Points on a hilly landscape, in no order, each with its height.
A climber steps from a point to whichever of its 2 nearest points has the largest rise for the distance, and stops where none of them is higher. Distance is the straight distance between rows; heights are no part of it.
muti height 3.22: [149  91 154 132  84 151  87 116 142 101 149 116 113  82 124  99  91 111
 103 132 142 128  72 210 131 155 114  93 154  96 125]
zopel height 5.01: [148 144 129 125 190 116 126 131 137 140 123 155 159 164 118 135 122 120
 138 123 117  92 133 102 138 124 125 202 124 109 135]
vor height 3.72: [ 86 114 126 135 132  77  82  91 102 148 125 149  93  86 136 118 118 103
 119 135 114 118 122 131 130 140 173 107 102 127 100]
Somil height 2.87: [163 101 149 128  94 147  83 159 178 112 151 139  99 115  99 140 120 113
  94 151 152 145  93 188 129 184 118  98 126 119 119]
karu height 5.60: [111 139 118 145  97 123 153 121  84 119 142  95 121 126 132  88 117 112
 127 168 130 175 113 109 169 127 166  64 136  99  99]
Fota height 1.73: [ 59  90  82  77  63  86 146 188 121  85 162  93 101 126 132 107 143 133
 142 120  84 187 160 138 135 176 171  73 121 100 113]
godul height 1.97: [ 77 143 160 159 141 107  97  86 171 196  58 139 106 104 135 112 131 136
 111  95 161 130 151 108 101  81 129 175 141 184 163]
luval height 2.79: [ 76 148 184 155  87 115 130 105 167 190 119 154 112 167 150 144 113 175
 122 117 123 192 116 149  93 166 132 160 133 156 134]
Sese height 5.04: [161 150 162 110 158 152 104 129 121 157 113 146 129 155 123 141 155 111
 104 156 172 100 122 118 109 115  90 125 121 129  85]
bote height 2.29: [ 49 133  86  73  58  90 148 168 105 129 104 129 123 139 144 149 147 128
 121 152 108 165 145  93  77 119 140  98 114 137  70]
Gisu height 3.48: [145 134 176 142 143 143 103 112 151 143 108 141 124 120 103 125 115 137
 145 166 166 126 122 153 118 128 117 176 106 138 148]
pide height 4.85: [153 111 142 122 165 136 187 154 181  50 200 118 116 207 140 173 146  86
 111  86 121 177 186 123 172 172 159  94 137 135 129]
fedo height 2.21: [165 128 145 125 160 126 101 107 120 197  75 155 154 112 142 108 123 140
 150 119 149 118 112  76 112  78 102 167 124 151 156]
lote height 5.47: [126 138 158 123 113  88  56  65 138 171 120 128 102 108 135 178 141 122
  54 112 161 136 145 164 100 181 111  65  89 178 121]
Musu height 3.93: [163 102 128 133 139 140 172 143  87  76 158 129 139 167 125 148 130 115
 152 130 110 172 125 112 162 145 177 114 115 100 130]
lako height 3.35: [ 63 120 106 105 102  67  90 114 104 130 145 120 111  94 110  86 107 121
 134 138  95 148 132 146 142 189 174  94 116 104 113]
zub height 5.62: [111 135  88 114 161 107 197 109 122 101 137 128 163 182 133 145 144 131
 150 112 106 143 147  80 133 142 149 168 124  91 139]
doket height 3.37: [ 41 138 103 106  58  79  92 133 111 175  75 118 119 120 142 143 133 139
 120 147 140 121 149 102  73  88 105 134 131 153 125]
Povi height 3.66: [ 78 146 115 126  88  89 147 136 131 165 119 173 139 142 141 149 112 160
 144 162 117 144 122 114 120 138 144 193 130 138 143]
Fedi height 3.02: [133  71 135 127 105 110  92 153 121  89 163 129  81  88 138  80 132 109
 132  65  61 181 122 150 172 168 157  21 177 122  84]
pezed height 3.83: [ 81 134 143 121  65  99  96  72  94 178  96 133 106 130 128 140 151 117
 110 144 147 156 152 120 102 106 126 143 131 132 122]
Miz height 2.54: [148 164 182 155 171 139 122 108 164 166  53 116 128 137 115 120 102 168
 110 113 195 129 136 155  75 100 112 146 124 157 151]
Nilib height 4.27: [112 108 141 123 165 100 114 142  98 106 149 145  81 126 154 110 130  96
 127 135 148 123 141 126 138 161 180  89 102 106  92]
kugil height 1.38: [137 143 139 153 148 137 123 109 140 118 108 156 108 111 153 162 144 129
 109 125 151 115 103 144  93 172 107 133  96 158 113]
fogiz height 2.82: [135 157 162 154 142 123 145  98 115 185 122 152 168 151 112 155 128 143
 133 167 129 174 110 117 125 140 130 124 128 131 123]
Tumil height 3.68: [123 169 183 122 145 156 154 107 122 174 166 154 130 166 150 156 161 127
  73 119 130 135  99 178 142 147  97 147 145 156  65]
Gom height 3.30: [153 112 119 133 177 143 157 108 140  50 150 137 127 167  94 152 122 134
 141 137 136 102 150 120 132 153 122 151 121 116 132]
Bove height 5.88: [187 139 157  70 155 176 114 174 130 127 146 139 141 162 129 171 145 127
 111 177 167 117 106 130 113 116 122  94 131 145  62]
givuz height 2.07: [ 85 129  66 127 109 117 148 167 121 136  95 126 145  99 125  96 135 122
 189 136  95 110 146  76 135  75 119 167 122 127 161]
Sev height 1.43: [193 115 158 133 130 150 115 113 102 166  82 112 163 124  79 106  86 153
 116 124 163 121  83 169  99  99 139 137 132 109 145]
Gifop height 4.40: [127 154 122 103 133 111 139 134  98 113 104 154 127 143  99 121 139 123
 175 132 116 130 177  76 131 101 121 167 139  84 124]
Ziru height 2.43: [153  71 131 141 109  83 143 196 147  82 163 102  86 110 141  77 162  99
 134  50 112 188 156 145 199 161 192  22 182 106 142]
vodes height 4.83: [152 170 139  73 142 193 180 155 181 117 180 135 162 165 119 207 143 188
 112 138 127  86 117 173 107 132  84 139 151 162  99]
bageb height 4.19: [117 123 144 154 111 109  97  96 111 154 152 129  96 137 129 148 183  97
  75 138 123 171 128 131 140 170 148  55 113 154  91]
reve height 6.25: [180  84 109 130 132 156 142 126 110  61 171 116 147 169  92 116  69  94
 143 139 120  88 131 128 165 130 116 104 139  78 153]
nav height 3.95: [ 76  87 111  95  59  71  68  73 107 183 140 113 111  92 110 104 123 128
 104 118  87 170 143 130 138 178 146  34 108 143 117]
Sidem height 2.30: [170 131 119 150 142 166 143 154 176 102 188 140 138 189 119 182 114 101
 111 150 124 100 138 137 151 174 106 124 109 117 143]
kodo height 5.32: [206 150 146 103 165 147 133 119 143 135 126 122 188 185 127 129 148 141
 126  88 144  88 113 114 104 129  81 206 127 123 187]
Zuna height 2.26: [ 73 139 137 179  92 107 111 101 129 185  84  89 124 133 100 110  79 160
 125 132 135 157 119 133  86 123 144 128 136 105 148]
veg height 1.95: [130 113 144 122 123 131 125 103 124  94 127 143 138  84 132 129 103  87
 163 133 118 170 103 131 131 136 150  63 120 101 104]
Dotam height 5.14: [126 143 146 117 119 148 191 109 125 162 148 160 162 194 137 138 149 149
 132 119 109 147 111 124 132 157  98 201 140 118 127]
bebi height 1.94: [ 97  71  83 128  96 115 161 117 101  50 175 111  92 125 147 100 103 110
 166 113 110 125 168 140 156 154 132 112 128  74 158]
voki height 3.31: [161 151 148 117 146 180  92 143 158 163  73 108 125 117 119 159 134 150
 107 140 177  74 119 160  62  78 114 143 108 198 122]
nuno height 2.88: [145 172 162 124 180 155 143 125 149  91 151 143 143 175 118 154 127 143
 123 148 144 113 128 134 131 172  94 156 133 143  93]
varu height 2.80: [137  99 125 137 127 125 145 135 127  41 181 133  76 171 119 121  77 102
 148 116 106 121 180 102 161 155 162 125 103 100 119]
Lekas height 4.95: [142 111 159 107 180 136 117 148 117 121 151 162  96 139 132 158 142 123
 112 167 157 129 133 145 121 150 151  93 115 139  58]
medu height 2.24: [153 179 193 128 172 142 140 106 182 213  49 142 128 148 153 102 112 155
  84  75 187 128 168 147  88  63 105 152 120 183 152]
rur height 2.03: [116 110 138 171 135 133 103  87 119 193 100  91 127 100 105  97  83 136
 134 148 132 123 115 139 117  91 125 133 121  92 129]
sen height 2.13: [ 66  86  64 114  71 104 187 169  99  61 156 113 135 141 142 103  86 122
 181 119 105 112 167 111 127 134 148  93 136  85 153]
sufa height 2.40: [116 181 141 143 180 128 123 110 154 195  85 149 149  77 142 130 165 123
 119 106 139 151 151  84 160  65  94 188 144 182 159]
soli height 2.57: [106 118 175 167 127 125  74  71 153 147 110 108  89 111 122 144 122 130
 121 143 156 122 113 136  84 120 113 100 107 143 127]
bem height 0.50: [145 167 115 189 133 131 123 111 112 147  79 116 121  90 137 135 133 121
 107 120 145 119 101 147 127 120 137 174 110 136 166]
kebes height 4.00: [105 107 143 145  99 114 110 110 121 103 127 155 107 113 121 125 110 140
 162 152 150 146 123 146 124 157 117 156 132 112 162]
febi height 2.68: [107  69 118 122  74  90 124 188 120 105 152 121  71 113 142  89 156 108
 144  72  75 209 149 117 168 148 190  38 169 106  97]
Pem height 5.33: [ 80 112 113 164  95 107  87  95  77 159  94 110 114  76 151 100 117 118
 145 130 147 137 129 165 121 143 106 107 128 123 161]
Fozub height 3.58: [122 105 135 128  94 110  91 121 107  75 168 115  98 100 156 106  97 117
 112 121 131 147  79 162 163 171 131  72 174  82 126]
gor height 2.98: [ 33 101  82  96  50  78 114 162 106 140 130 100 148  96 121 124  94 144
 126 160  81 161 129 148 100 130 136  35 146 134  88]
farun height 2.39: [178 109 123  84 132 139 168 134 112 109 169 151 149 203 126 109 131 125
 168 131 101 132 174  79 159 132 117 191  96 114 141]
tese height 5.74: [174 148 150  65 176 164 184 135 175  81 203 148 169 190 134 193 132 136
 109 121 122  85 116 137 135 140 111 138 134 146 106]
Sefak height 3.74: [144 100 120 144 152 145 119 132 125  66 143 128 116 127 104 153 118 118
 131 125 138 114 115 147 117 165 118  89 128  94 116]
kop height 4.87: [ 95 119  67 108 110 111 175 129 126 126 122 101 172 147 134 138 125 158
 147 148 110 162 123  91 125 130 131 171 124  87 140]
gono height 1.84: [ 74 146  74  91  86 119 168 193 127 119 108 125 133 146 139 128 160 132
 167 147  94 111 177  83 119  91 103 187 108 124 135]
besa height 3.17: [134 131 136 130 187 138 137 142  84  88 102 131 134  82 115  94 151  92
 177 129 140 102 155 113 152  77 156 118 121 134 137]
Vosoz height 6.96: [168 159 131  93 198 150 175 130 165  93 174 151 176 163 137 174 147 135
 121 120 132  39 133 148 136 123 103 187 124 165 147]
kezi height 3.56: [133 124  91  96 128 171 122 166 180  81 149 107 120 114 117 204 134 143
 118 160 140  74 113 178  88 142 142 133 112 145 126]
rek height 1.82: [ 83 117 103 159  95 127 127  89  99 178 106  86 137 126 122  90 120 112
 137 166 113 135 117 101 123  95 143 112 101 124 110]
zode height 4.54: [131 112 123 172 123 148  80 107  66 133 111 107 101  88 143 104 125  96
 111 124 137 109 107 171 121 148 112  80 109 133 104]
Bep height 1.67: [111 151 161 146 153 140 110  95 159 184  90 157 106 125 156 134 151 111
  88 108 165  94 136 149  84 146  85 155 111 183 104]
Bog height 3.92: [ 97 134 122 155 115  96 103 118 133 166  85 170 108 107 111 111 104 139
 134 125 124 110 118 113 110 114 151 196 130 140 142]
bemas height 3.40: [112  80 147 135 101  86  69 107 142 130 139 123  84 100 122 135 126 159
 106 129 142 202 101 150 141 179 113  71 162 106 134]
Zodu height 3.44: [158  53 121 137 130 127  97 171 132  45 178 121  88 139 129 126 118 100
 113  67  83 148 126 154 169 181 162  59 158 107 103]
zetev height 3.41: [ 51  82 105  91  43  73  95 133 108 158 158 108 122  88 113  91 118 146
 135 134  63 192 137 160 144 153 143  20 154 127 104]
pabeb height 3.47: [131  86 115 146 121  98 118 148 172  71 158 111  98 144 116 118 140 128
 119 120 128 193 121 103 195 166 138  75 189  91 114]
Der height 4.15: [136 162 103  69 109 185 154 169 182 134 144 120 145 141 115 207 141 188
 104 160 155  87 105 168  66 134 131 147 151 163 110]
mume height 3.01: [158 149 187 127 164 165 124 132 182 137 124 124 151 171 108 148 114 163
 116 138 150 113 106 166  96 149 112 183 120 152 132]
duga height 6.16: [145 118 141  89 112 134 178 130 138  98 169 167 144 209 135 150 142 136
 135 113 105 190 133  95 159 164 113 170 163 118 114]
nomun height 3.09: [196 135 137 136 151 166 117 152 162 140 109 140 152 109  94 110 108 137
 145 169 158  69 107 145 122 106 112 168  97 142 162]
kig height 5.57: [140 136 169 121 184 143 200 141 157  83 180 129 124 171 155 159 171 112
 137 120 138 165 158 121 140 154 158  87 114 115 100]
Pote height 1.98: [ 70 112  60 102  51 103 148 165 106  93 119  95 119 128 135 129 136 137
 127 133  89 173 126 117 117 154 147 131 119 107  97]
Semid height 5.63: [165  97 109 110 141 121 142 128  84  82 150 137 150 165  96  91  77 126
 172 126 115  91 146  83 157 105 137 148 135  74 152]
fus height 4.04: [ 86  83 113 125  47 105 111 139  96 109 155 137  93 110 151 102 107 129
 138 139 107 179  96 122 151 149 142  64 171 101 109]
gimo height 3.94: [133 104  82 147 166 131 124 126 106  54 144 103 106  96 157 111 105  84
 138 101 123  81 146 157 151 155 136 133 101 100 128]
Gipib height 4.86: [147 136 103 119 187 157 121 155 144 118 117 122 156 111 134 165 150 128
 126 160 171  54  90 142 100 110 139 129 115 162 137]
tubi height 1.64: [ 90 114  82  89  98 122 193 159 130 104 154 140 136 199 161 137 128 144
 169 142  99 112 176  57 124 119 106 182 112 120 146]
peb height 2.61: [ 78 161 118  87  88 105 157 132 107 142 122 143 119 155 174 151 157 128
 135 143 109 159 136  71 109 104 129 149 122 117  95]
Nak height 1.14: [125 144 121 157 179 144 135 122 162 117 112 157 115  96 155 142 176 109
 127 123 162  81 123 130 117 135  90 166 108 157 153]
zeni height 1.44: [ 80 138  90 133  81 111 120  98  80 147 105  93 128  51 152  90  93 120
 149 135  88 116 129 125 144  45 136 135 139 116 120]
bakog height 4.42: [150 135 154 161 116 130 120 114 162 122 137 125 117 161 123 165 125 148
 100 129 133 161  94 138 124 160 121 157 138 100 139]
Fitu height 6.79: [ 94 162 148 122 165 124 192  99 146 109 170 137 137 179 147 158 167 130
 139 119 103 145 143 114 143 151 128 141 130  96 106]
vozot height 0.72: [ 52 100  49 120  90  82 122 138 105 107 118 112 117  66 149  89 110 138
 153 112 102  89 136 130 132  96 137 167 166  97 160]
labod height 2.99: [123 124 115 173 148 147 121 110 113  98 126  93 142  59 129  84  98 116
 137 122 131  69 109 211 150 124 120 141 147 113 156]
tati height 4.36: [115 152 152 119 130 108 113 100 108 166 112 163  97 127 140 131 172 102
 107 147 154 116 154 111 129 101 114 165 123 131 103]
Kot height 4.33: [151 168 160 116 163 156 173 112 119 151 124 167 165 159 147 155 156 144
  98  90 136 108 107 162 120 149  92 203 136 153 110]
Per height 3.28: [140 101  95 133 140 148 106 164 178  69 157 117 127 118  99 199 130 130
 110 117 129 123 109 178 103 190 122  55 132 121 124]
Boruv height 4.43: [132 131 107 146 141 103 126 136 146 156 108 154 135 130 118 112 111 151
 134 118 126 100 128  85 141  96 124 228 142 113 180]
Mik height 0.93: [158 129 103 168 182 169 101 165 156 119  86 128 119  56 123 130 144 108
 119 106 155  76 117 127 135  96  95 158 122 162 169]
gosok height 0.64: [159 158 127 172 158 144 113 123 138 169  56 113 135 103 121  91 138 133
  87 106 175 110 102 121 124  88 130 187 126 178 159]
Sozil height 3.43: [109 111 108 141 149 112 101  94 104  74 149  94 106  51 146 100 110 133
 123 107 110 103 123 202 145 180 123 109 127 109 133]
gud height 2.35: [ 59 118  84  97  75  97 193 206 105  97 138 116 128 146 128 111 125 119
 170 140 111 132 178 107 106 126 184  94 114  92 115]
Podo height 2.78: [166 131 110 150 158 152 128 137 122  97 122 114 150  82 113 102 103 106
 154 149 133  73 118 151 165 107 123 155 115 112 161]
Zag height 0.78: [145 130 106 181 154 155 107 144 153 161  70 122 128  60 110  82 133 113
 107  85 138 106 102  93 148  76 112 172 141 141 183]
Mufop height 1.96: [146 171 190 125 159 165 141 105 187 202  86 159 140 126 142 119 146 133
 108 105 172  94 138 159  87  91  75 166 117 205 136]
vitu height 3.60: [208  94 133 110 153 163 176 170 123  61 170 129 150 185 109 156 142 101
 122 123 131 130 115 113 152 137 159  86 128 106 129]
firom height 3.81: [160 194 146  73 160 184 111 167 145 182  98 126 168 135 135 172 145 151
 114 131 148  65 121 146  69  90  97 149 130 210  96]
viz height 1.99: [214 131 134 102 183 127 110 117 105 137 104 151 168 101 119 130 131 143
 145 123 133 104 103  93 112  78 111 148 112 120 141]
totov height 2.92: [148 128 162 145 146 157  84 105 158 161  78  97 122 100 113 140  92 136
 110 144 179 111 124 170  72  97 116 103 102 161 114]
tasi height 3.20: [ 90 138 156 126  87 115 153 116 147 175 142 158 145 154 131 161 138 152
 142 161 108 208 116 129 125 155 127 151 139 140 120]
dut height 3.00: [164 101 106 125 162 130 157 129 141  39 182 144  86 183 107 165  85  97
 113 127 133  87 193 129 146 154 135 125  99 136 130]
buni height 2.50: [118  96 130 143  61 110 105  58 116 149 127 145 128  94 127 118 103  91
 102 144 158 173 101 136 121 141 134  55 128 144 113]
loro height 1.62: [ 98 114 102 144  65 128 109 114  85 216  67  86 147 113 132  77  98 133
 136 153 130 130 127 109 118  58 134 160 119 162 148]
gifim height 2.55: [169 131 150 143 125 179 115 185 191 129 159 127 139 171  99 180 130 135
  93 159 147 128 100 170 124 170  98 115 133 123 128]
rav height 3.69: [110 129 127 136 123 120 169 157 151 149 170 173 119 170 167 143 134 117
 130 151  94 192 124  85 165 159 158 108 126 109  86]
kile height 1.08: [ 73 137 103 176  87 103 101  85  81 166  91 109 127  33 140  67  90 126
 118  95 112 107 133 180 140  94 141 141 173 152 161]
lemot height 2.25: [103 137 175 166 116 115  93  42 164 190  82 109 120 135 124 127 113 118
 101 121 172 115 149 118  82  81 133 132 103 173 145]
Rasiz height 7.06: [208 102  98 114 163 163 131 147 112  83 147 103 162 169 115 124 118 108
 135 129 147  67 109 113 136 117 108 126 110  81 157]
Kerar height 1.28: [181 125 146 116 135 181  95 162 116 129  98  86 152 123  76 148  88 161
 119 145 160 107  97 194  88 112 126 118 143 128 123]
lerem height 2.85: [158 117 127 136 175 139 183 146  80  67 127 127 128 124 121  96 109 104
 183  99 126 103 163 102 131 111 176 100 107  95 126]
lenim height 2.72: [162 165 174 128 179 149 121 133 176 218 108 150 164  98 132  95 173 154
 108  74 137 136 128  80 148  55  80 172 144 196 193]
Neme height 3.85: [163  91 139 128 154 164 116 194 147  41 175 105  99 151 134 161 130  96
 134 105 113 140 126 143 146 166 173  58 125 124  93]
luni height 4.58: [101 112 136  97 109  66  60  58 115 162 129 136 105  95 127 132 139 102
  90 115 134 152 148 133 127 188 137  43  81 153 117]
von height 2.45: [160 149 166 124 165 131 115 136 146 206  92 146 155 140 152  94 147 180
 148  89 147 123 126  80 119  79  75 209 145 161 188]
gadap height 1.77: [239 165 160 110 169 140 106 131 150 173  92 127 177 126 102 122 114 186
 120 107 139 104 109 125  80  90 104 163  99 143 148]
Dudu height 2.97: [ 78 120 126 119 104 104 115 101  83  76 163  93 112  80 160  85 126 108
 142  84  63 132 129 180 151 178 152  69 138  88 133]
kito height 3.90: [141 100 154 153 112 112 102 130 190  90 153 128  93 145 115 168 149 150
  98 125 143 189 100 138 157 180 105 107 182 114 133]
piziv height 4.97: [143 127 140 158 108 138 124 117 120 129 139 112 113 143 116 143 145 120
 102 155 122 187  92 114 152 137 139 108 138  98 101]
Zom height 5.37: [144 156 161 115 147 132 104 139 176 138 147 140 124 124 122 224 150 130
  76 132 129 149 112 177 103 160 123  89 138 131  90]
zogot height 3.63: [107 149 168 146 141 141 154 108 133 144 167 158 100 164 141 142 191 105
  88 148 121 136 115 139 135 167 134 104 120 154  74]
faz height 1.59: [210 141 164 135 146 139 117 119 149 177  68 109 147 107  97  90  92 165
 113 103 154 110 108 153  89  54 149 162 107 129 181]
zutu height 2.31: [146 135  78 125 157 122 145 154 128 131 118 128 149 138 109  78 142 128
 178 109  88 101 165  39 162  82 114 189 115 116 164]
vug height 3.45: [160 161 153 113 193 149 111 113 141 177 107 147 141 104 123 129 176 123
 104 142 162  74 139  94 134  52 102 144 132 205 116]
liki height 3.88: [136 150 162 129 132 126 110  58 122 186  97 148 127 132 136 130 152 104
  96 139 165  97 153  81 132  63 105 151 118 191  97]
nufaz height 1.63: [ 75 121 114 133  81 118 107  78  97 142 144  99 107  65 153  71  81 110
 132 136  75 128 118 160 137 112 148 102 129 109  92]
keke height 1.83: [121 105 130 155 111 133 104  99 121 129 145 111 106  95 113  99  67 129
 134 149  97 130  99 146 141 118 136 112 132  70  97]
kule height 2.18: [193 137 114  96 139 127 139 119 107 136 136 120 167 168 124  84 149 169
 153 126 109 127 131  72 139 124  99 203 109 116 148]
danul height 4.59: [ 71  99 100 130  73 111 120 129  79 126 120 136 125  98 147  99  97 136
 170 154 131 155 118 138 127 148 126 113 141 105 135]
seg height 5.68: [197 150 101  98 167 165 152 154 162  94 148 135 165 140 118 171 118 157
 125 163 148  57 105 121 112 122 119 144 106 155 135]
sifa height 2.73: [ 99 118 161 149  33 104  91  73 129 178 109 127 124 124 120 115  82 123
 116 157 173 175 123 148 115 125 137  90 127 150 153]
Pupip height 2.23: [133 128 140 131 114 121 130  73 123 141 102 157 136  94 144 142 137  83
 139 158 159 149 111 114 109 120 126  92 103 141 124]
Sadud height 4.18: [ 96 122 101 142 100  98 148 141 119 110 156 164 114 165 144 151 111 141
 135 140 100 150 130 100 145 174 139 155 124 106 127]
lolaf height 0.90: [ 65 130  97 149 108 105 119 102  76 106 123 121 126  53 161  65  90 147
 138  92  93  84 138 170 148 128 122 157 194 113 151]
mamor height 2.95: [ 76 160 114  99  86 102 134 135 116 162  91 112 139 142 165 137 148 157
 142 154 124 129 122  68 102  64 114 186 140 151 130]
mazi height 2.56: [174 168 135 120 188 126 127 134 129 145 124 138 168 133 112  77 195 133
 161 118 114  87 141  44 154  79 104 161 125 139 169]
zopa height 3.06: [202 171 151 116 206 160 103 168 160 167 130 149 157  92 113 106 183 160
 107 114 134  94 134  79 161  62  86 164 130 202 150]
panir height 5.82: [170 178 122 109 192 126 177 118 136 121 162 153 184 174 138 132 137 129
 128 102 110  74 148 101 168 122 101 212 129 147 153]
rapos height 4.99: [104  93  94  99  97 120 140 133  83 105 117 119 125 137  97 103 103 138
 178 125 100 119 146 103 125  94 132 159 150  67 131]
Zifir height 2.63: [ 40 116  70  98  64  85 153 184  86 116 139 104 147 108 122  93  98 140
 142 161  96 124 144 143 118 113 155  79 149  88 105]
Roli height 4.14: [126 127 114 105 159 155 101 159 111  90 120 114 140  77 120 152 118 110
 139 166 157  56 105 180 100 104 159  73 126 149 111]
koso height 6.71: [133 152 140 134 149 105  75 100 148 166 121 127 107  97 122 173 118 119
  79 138 137 150 136 160 109 170 116  86  97 127  86]
kef height 2.06: [123 174 126 167 144 139 157 120 118 193 114 149 142 143 147 114 158 144
 139 142 113 116 131  86 142 100  97 189 111 163 142]
nadut height 1.47: [124 129  90 142  78 127 130 148  86 180  83  99 159 103 127  77  90 156
 152 132  99 119 101 115 134  76 145 200 124 129 166]
rutev height 4.38: [195 181 157  80 176 164 119 145 123 162 114 135 175 164 126 141 165 144
 110 126 153  76 109 124  94 116  77 157 133 157 104]
kidu height 1.72: [126  75 128 134 107 145 144 106 120 102 163 121 135  84 132  99 113  95
 136 109  70 179  93 168 158 134 159  48 164  87  97]
zur height 2.38: [119 170 200 163 129 143 151 104 153 187 105 165 127 164 130 143 122 166
 137 114 120 141 127 145  93 127  99 186 119 151 149]
Tak height 4.52: [134 158 145  85 132 156 115 158 177 139 135 136 132 141 128 199 148 155
  77 143 174 113 113 198  73 166 108 125 146 154 106]
rera height 4.34: [158  95 141 152 128 138 156 166 145  51 169 131 107 174 140 149 142  98
 145  97 101 192 136 103 176 157 181  83 143 135 129]
Duged height 6.12: [202 107 134 124 153 176 126 130 147 110 129  92 171 170  98 137 128 150
 129 129 151  92  89 129  98 135  97 160 117 104 169]
Lema height 3.59: [110 130 128 134 193 128 103 127  98  95 106 123 123  76 111 119 146  83
 147 139 157  76 139 163 126 116 156  91 119 139 112]
pevam height 3.39: [173 146 132 110 137 171 126 200 170  61 170 113 113 168 133 205 163 114
 100 126 113 139 117 132 137 151 145  85 142 149  75]
pozev height 7.48: [128  97  92 100  89 129 185 155 113  88 157 121 133 212 136 154 139 150
 137 116  86 193 150  66 142 130 141 142 150 106 124]
kemi height 4.91: [ 90 111  86 124 136 102 184 150  97  80 137 118 126 174 158 128 129 105
 157  94 107 133 160  83 129 147 194 137 111  90 135]
Bugim height 3.84: [ 76 140 112 119  99  95 121 113  81 146  86 130 113 107  95 127 158 114
 155 145 118 142 171 113 113  93 135 134 131 107 120]
Fakad height 0.39: [120 151  96 173 124 114 135 130  79 136 103 140 123  90 132 123 139 128
 147 149 136 124 139 122 173 109 129 161 119 123 163]
lun height 2.60: [168  98 107 100 124 124 188 129 126  73 179 145 114 211 126 119  77  98
 143 129 111 138 194  75 168 132 150 146  92 127 143]
Nira height 6.31: [101 133 117 133  97 103 151 152 102  78 162 104 104 135 125 122 110 116
 139 122 108 175 154 116 165 152 178  75 136  64 114]
tudof height 3.03: [ 88 104 143 137  46  98  89 116 130 164 120 129  97 125 136 132 115 155
 123 145 143 217 113 145 115 169 117 116 142 128 143]
lopa height 2.52: [117 148 133 171 112 130 128 118 114 161 103  94 165 160 100 114  96 142
 150 155 116 163  99 115 125 151 137 143 131 100 144]
binir height 1.26: [ 70 142  95 169  86 105 109 116 137 168  78  81 117  47 134  88  95 143
 139 124 116 130 137 142 138  74 134 169 138 134 176]
sidu height 5.53: [108 124 130 145 106  94 132 113 111  92 161 116  78 104 111 130 165 123
 116 118 107 181 136 130 148 159 159  36 128  90 113]
fura height 2.83: [151 133 128 129 181 132 111 131 101 134  98 126 159  79 110  76 169 116
 172 124 134 110 128  60 163  44 125 138 146 149 170]
Fezaz height 2.08: [111 175 176 139 143 156 183  91 144 198 131 159 148 150 153 124 146 152
 152 102 117 105 127 125 125 111  48 185 129 153 133]
gef height 4.37: [115 109  82 146 167 124 147 143 112  94 129 123 103 139 147 107 142  84
 149 102 117  96 166 103 141 147 147 157  95  93 132]
Tul height 4.81: [147 117 130 140 131 114 118 151 124  98 157 138  77 132 135 155 187 110
  88 111 127 160 126 141 134 186 129  36 118 116 105]
vil height 4.22: [145 115 119 144 134 148 110 137 102  89 140 113  99  98 132 133 143  94
 100 128 136 121 106 164 118 158 134  30 115 110  88]

Where does a climber stop that starts at each point below?
gono -> Vosoz
veg -> Nira
Mik -> Bove

Call two points neighbours if one is among the 2 nearest of the other. Go from one point of each pair to the other, from neighbour to neighbour, staying as high as possible. Name the lowest point that can't be avoided.
Vosoz, koso -> Der
Sadud, Vosoz -> Povi
Nira, Pem -> vil
tati, Rasiz -> pezed
